A landscape with many valleys, sampled at points; each row gives a point and its height.
From any point a ball rolls to the lowest of the 2 points nearest to it. It stops when none of these is lower. Distance is the straight distance between rows; heights are no part of it.
<315>: [ 18  35 -28 -13  -8  -2 -13  -3 -37  22  30  10  -8  58  -7 -15 -43 -29
  10 -36  25]  h=355
<236>: [ 44   9   7 -12 -32  15   6  -4   6 -14 -56 -30 -27  31  34  -5 -38 -10
 -14   1  48]  h=201
<638>: [ 36  22  -4 -33 -69  30  42 -22  -6   0 -28   9 -30  29  27 -37 -13 -39
  -7  20  24]  h=418
<469>: [ 28  12 -12   4 -51  -7  -3  20 -19  11  46  20 -13 -58   1 -30  33  19
  10  25 -36]  h=139
<614>: [  9   1   6 -52 -63  28  35 -42  10 -20  -9  21 -24  11   9 -34  -1 -16
   2  36  39]  h=403
<258>: [-29  -3  -7  -1  38 -41 -37  30  10  17  48  12  17 -43 -14  11  28   2
  31  12 -21]  h=220
<937>: [ 30  16   3 -11 -36  13  25 -18 -21  -6 -29  13 -16  17   8 -21   0  -7
   2  -4  11]  h=432
<829>: [  7   5  -4  12  11 -24 -17  36 -17   8  33  15  13 -47 -13  -5  25  30
  34   2 -20]  h=155
<809>: [-22   3  20   2   1  16   5   4  51 -36 -26 -29  12 -30  22  31  37  17
 -10  34 -19]  h=300
<558>: [  6  -2  26  14   6   5  22 -26 -21   1 -48  11  -1  -8 -26 -20  34  23
  16 -17   0]  h=372
<508>: [  0   3 -26  19 -17  17  -6 -40 -17 -30  -1 -16 -23  37  15  -1 -32 -22
   4 -21  53]  h=275
<397>: [-11  23 -31  44  -4 -15 -44  30 -43   6  81  -8 -12 -33 -11  -8  -1   5
  16 -32 -31]  h=261
<683>: [-24   6 -17  -6 -16   9  -7 -27   7 -45  44  24 -10  -2 -12   3  17  13
  32   2  24]  h=513
<300>: [ -4  20  -8  87 -12  27 -11  15 -39 -21  14   2  13 -37   3  10   7   7
 -13 -34 -31]  h=399
<684>: [ 11 -31  29 -66 -16   7  19 -18  10  17 -49   8 -33  12 -16 -16  -6   6
   3   4  55]  h=274
<828>: [-15  -8  29 -41  14  -9 -16  28  40  -7  13 -18  35 -20   3  41  26 -12
   5  28 -13]  h=207
<476>: [  5  -6 -14  57 -22  31  29 -32 -37 -24 -57   1   5  14   6  -1 -15  -2
 -48 -26   6]  h=316
<367>: [ -7  14 -36  55 -38  18  -5 -34 -47  -6  17  27  28 -41 -21 -23  -9  10
 -39 -36 -43]  h=191
<122>: [ 12 -34  -7 -72 -14 -10  30 -13  37  16  -2  20 -19  36   9 -14 -24 -10
 -38  37  19]  h=183
<783>: [  7   1  40 -37 -13  20   4  34  31  -7 -49 -57  -5   1  38  37  -3  -9
  -7  17  31]  h=128
<260>: [ 32  10  16 -25 -30  28   9  16  34  -7 -67 -63 -23  12  44  16 -19  -8
 -31  16  36]  h=170
<670>: [  7  28  45   7  11   3 -50  64  25  -5  19 -33  29 -27  23  44  20 -32
  27   6 -11]  h=608
<171>: [ 36  41 -30   4 -44  13  -9   8 -13 -24  22   0 -14  36  44  -1 -37 -25
   4  -3  13]  h=350
<52>: [ 49  28  21  14 -22   6   9  10 -43  14 -38   4 -10  22   9 -14 -12 -10
  15 -28   9]  h=448
<460>: [ -3  24   7  -3 -24   5 -26  29  29 -33  43  -9   8 -19  35  29   1 -11
  22  21  -6]  h=585
<284>: [ 46  33  33  39  -9  11   4  28 -27  18 -31   7   1 -15   6 -24  18  11
  16 -27 -19]  h=466
<117>: [ 26   9  45 -11  22 -25 -12  51   0  38   9   0  19 -12  -9   0   4  13
  29   8  -2]  h=488
<584>: [  2  13 -42  47  -1 -26 -37  30 -47  27  52   1  15 -36 -19 -24   2  20
 -10 -26 -59]  h=190
<790>: [ 33   8 -21 -16 -30   8  -2 -22 -20 -19 -45 -16 -29  47  15 -14 -39 -22
   7 -21  66]  h=232
<128>: [-20 -29  -4  26  63 -34  21  -8  -2  26 -35  11  25  -4 -27  -8  25  43
 -13  -3 -41]  h=570
<337>: [-10   7  -2  29 -10   6  22 -49 -48  -9 -14  19  20 -26 -34 -26  27  21
   8 -32 -20]  h=314
<771>: [  9   6 -34 -16 -54  14   2 -13  -9 -23  39  37 -13 -42  -1 -24  33   8
   6  27 -28]  h=181
<42>: [  7  15  16  63 -26  22  -5  10  -7 -43  14  -2   5 -49  15   6  28  23
  18 -15 -16]  h=435
<453>: [-52 -37 -38  13  13   6  17 -66  -2 -35  -1  16   2  12 -27  -4  15  22
 -15  -8  11]  h=530
<552>: [ 24 -35  17 -70 -25  -5  30 -14   9  38 -18  15 -26  36 -10 -39 -19 -18
  -9  12  47]  h=231
<15>: [-36 -10  -7  13  69 -31 -27   8  14  13  31   2   4 -12 -17  19  14 -16
  27   7 -16]  h=276
<856>: [  2 -12  14  54  50 -28  13  26 -20  39 -49   1  20  -3 -15  -6   9  28
  -5 -25 -36]  h=525
<695>: [ 10   8 -34 -46  20 -26  -7   8 -28  40  14  12 -12  76 -20  -5 -49 -28
   7 -19  22]  h=381
<181>: [ 39  29  52  23  10  -2  -8  54 -18  22  -1  -1   7 -34  -6 -13  23  24
  40 -12  -6]  h=483
<58>: [ -3 -14 -23 -28  -6  -9  23 -20  50 -20 -48  -7 -11  25  41  15 -16  -4
 -50  30 -14]  h=94
<156>: [  5 -19  38 -24  -4  13   2  -8  12  -8 -50  -7 -20   3 -10  -3   2  22
  19  -1  47]  h=320
<542>: [-24   9 -37  28 -17  13 -16 -26 -13 -43  68  18  -4 -29  -8  -4  24  20
  10 -11 -12]  h=544
<34>: [-28 -32 -21 -13  61 -47  -1  14   5  33 -19   4   9  37 -22  -1 -18 -10
  -2  -4 -16]  h=451
<465>: [-28 -13  -1   4 -13  18  15 -29  47 -57  -8  -4   3 -13  20  19  23  35
 -17  32 -11]  h=239
<142>: [ -5 -22  -9 -64 -15   3  11   1  60 -12 -51 -37  -6  24  37  36 -17 -25
 -54  33  18]  h=18
<969>: [ 22 -10  28 -41 -26   3  28 -19  -5  26  22  35   4 -17 -21 -42  26   0
  23  29  18]  h=68
<591>: [  4 -23  49 -60 -25  33  36   7  45  16  34 -25  13 -16  13 -13  29  -2
   0  34  20]  h=192
<309>: [  5  18  -2  76 -13  27   7  -7 -36 -13 -21  -2  11   4   8   0 -12  -2
 -17 -30   0]  h=356
<85>: [ 13  37 -37   8   4  -4 -32   3 -46  20  60  14  -8  26 -13 -13 -41 -22
   9 -47  -3]  h=332
<280>: [ 26  37  28  27 -44  30 -23  33  10 -41  33 -11  -9 -57  21   8  23  18
  39   6  -1]  h=457
<351>: [-43  -7 -28   7  20  11 -10 -51  -3 -35  51   4 -29  19 -14  17  -1  -1
  24  -6  33]  h=471
<98>: [-36 -12   9   5  39  -8 -24   3  40  -9 -28 -22  -5  12  10  30   3 -17
  -2   6   3]  h=334
<788>: [ -7  12 -10  66  22   9   0 -19 -44  30 -16  20  24   4 -37 -17 -25   2
 -44 -46 -32]  h=67
<109>: [ -4   0  -5 -13  23 -22  -4  15  17   2 -15  -6   0  31  12  15 -27 -11
   2   4  14]  h=377
<539>: [-16 -26 -20   0  43 -33  14  -3  18   9 -13  12  19 -15  -5   7  21  33
 -16  29 -47]  h=599
<481>: [  1  -7  -7 -41 -49  15  36 -34   4  -3  30  39   1 -36  -8 -42  37  -1
  15  43   0]  h=131
<664>: [  6 -13 -25  -2   4 -13  19  -3  -1   3 -35   5  -6  42   4  -2 -20   7
 -26  -3  -5]  h=414
<864>: [ 15  -2  62 -45  -1  15   4  46  23  12 -15 -50  18  -3  22  36  18 -16
   1  17  11]  h=59
<3>: [ -3 -40   8 -81   5 -17  16   2  53  19 -16 -10   3  20  16  26 -17 -28
 -45  37   5]  h=116
<162>: [-40 -33  30  52  78 -11 -14   2   3  21 -43 -30 -14  -2 -16  27   4  -7
   7 -19   1]  h=450
<793>: [-28 -17 -15  46  29  12   8 -42 -44  25 -43  13  12  20 -45  -8 -30   3
 -41 -42   1]  h=202
<866>: [ 17  -4  39 -41  32 -44 -19  50   2  45  32   7  20  13 -16  13 -20 -14
  50  -7  21]  h=464
<825>: [-16   4 -31  18 -17  -5 -26  11  17 -39  51   9  -1 -38  14  16   9   5
  15  13 -32]  h=566
<306>: [ 35  23  -4 -36 -44  13   7   4  12 -22  11   0 -14  32  44   2 -36 -16
  -7  28  32]  h=369
<846>: [ -7  23  40  48  36  -8 -40  54  15   5  -9 -23  26 -37  16  27  19  -7
  26  -9 -34]  h=622
<125>: [-39 -10  30  -9  23  10 -21  18  52 -27 -28 -45  27 -13   9  50  38 -10
  -4  19  -7]  h=277
<764>: [  1  25 -51  27 -10  24 -12 -42 -24 -34  48 -13 -26  32  31  12 -41 -30
 -14  -6  26]  h=315
<706>: [ 23 -14  36  -6   2   5  21  -2  -5  18 -73  -3 -21   8 -11 -22  13  13
   6  -6  10]  h=358
<598>: [ 15 -30  43 -58 -10   4  31   0  29  33  22   7   3   3  -7 -28   9   5
   7  30  26]  h=134
<233>: [ 29  -3  18 -53 -56  35  23  -8  39  -6   6  -3 -16  15  30 -12 -14 -20
 -21  38  30]  h=384
<396>: [-26 -10 -40  15   5   5  16 -38   3 -30  10  23  12  11  -2   1   2  15
 -20 -10 -15]  h=487
<559>: [-24   5  -6  48  21  -6  -2 -40 -44  25   2  30  34 -21 -59 -29  11  25
 -18 -44 -23]  h=225
<182>: [  6   7 -49  47  -8  -5 -10   6 -31   5  24  14  22 -32 -11 -15  -3  23
 -40 -22 -68]  h=12
<488>: [-15 -17  28  72  56 -14   8  23   3  15 -56 -23  17 -19  -4  15  11  12
  -3 -16 -30]  h=489
<175>: [-12  33 -36  25  13   1 -33  -2 -34   2  85   0 -24  -1   0   2 -22 -18
   8 -37 -20]  h=301
<321>: [ -3   3  -7 -35  47 -47 -21  38  -4  48  36  15   7  36 -19   2 -35 -37
  33  -3  10]  h=437
<894>: [  6 -12  58 -38   4  17  12  25  35  11   9 -30  25 -34   3  20  35  10
   8  31   4]  h=138
<140>: [-37 -28  -1  13  79 -25 -12  -9  -3  27 -24 -15 -23  27 -21  12 -18  -7
  13 -20  14]  h=411
<176>: [-11 -15 -34 -44  57 -54  -7  18 -10  51  18  21   8  61 -23   1 -43 -30
   3  -5  -3]  h=413
<329>: [ 30  35  42 -13 -28  13 -26  59  19 -10  33 -30  15 -27  35  36  -1 -17
  29  14  -1]  h=598
<112>: [  3   6 -20  20 -24 -22 -27  23 -33   0  55  15   4 -62 -18 -22  44  43
  15   5 -33]  h=87
<603>: [-44 -20  -5 -14  59 -23 -19 -15  13   3  32   3 -21  19 -30  18   4   1
  38   4  24]  h=345
<691>: [  7  -6 -40  -6  -1  -4  24 -36 -21   2 -21  28   5  31  -9 -19  -8  10
 -36 -12 -30]  h=444
<510>: [-49 -24  -6 -22  27  -5 -18 -36  22 -32  17   5 -27  17 -28  14   3  13
  37   8  52]  h=412
<168>: [  3   3   5  11  14 -22   4  32  18  13  -8   5  20 -23  16   7  15   9
  -8  23 -50]  h=615
<861>: [-22  -1 -26  45 -14  28  17 -61 -40  -5 -42  10  11  21 -24 -11 -32 -10
 -52 -33  11]  h=273
<357>: [ -6 -17 -11 -17 -21  14  33 -25  47 -31 -27   3 -20  13  18   2   8  18
 -34  40  -8]  h=160

Two balls start at each pair of points below. Name the first point that both come to, or write never.
<329> / <52> -> never
<181> / <109> -> <864>
<280> / <171> -> never

Write out the way that a ball takes from each point below.
<233> -> <306>, <171>, <764>, <508>, <790>, <236>, <260>, <783>, <864>
<539> -> <128>, <856>, <488>, <162>, <140>
<117> -> <866>, <321>, <176>, <695>, <315>, <85>, <175>, <397>, <584>, <182>
<670> -> <329>, <460>, <825>, <542>, <683>, <351>, <510>, <603>, <15>, <258>, <829>, <112>
<396> -> <691>, <664>, <109>, <98>, <125>, <828>, <894>, <864>
<453> -> <351>, <510>, <603>, <15>, <258>, <829>, <112>
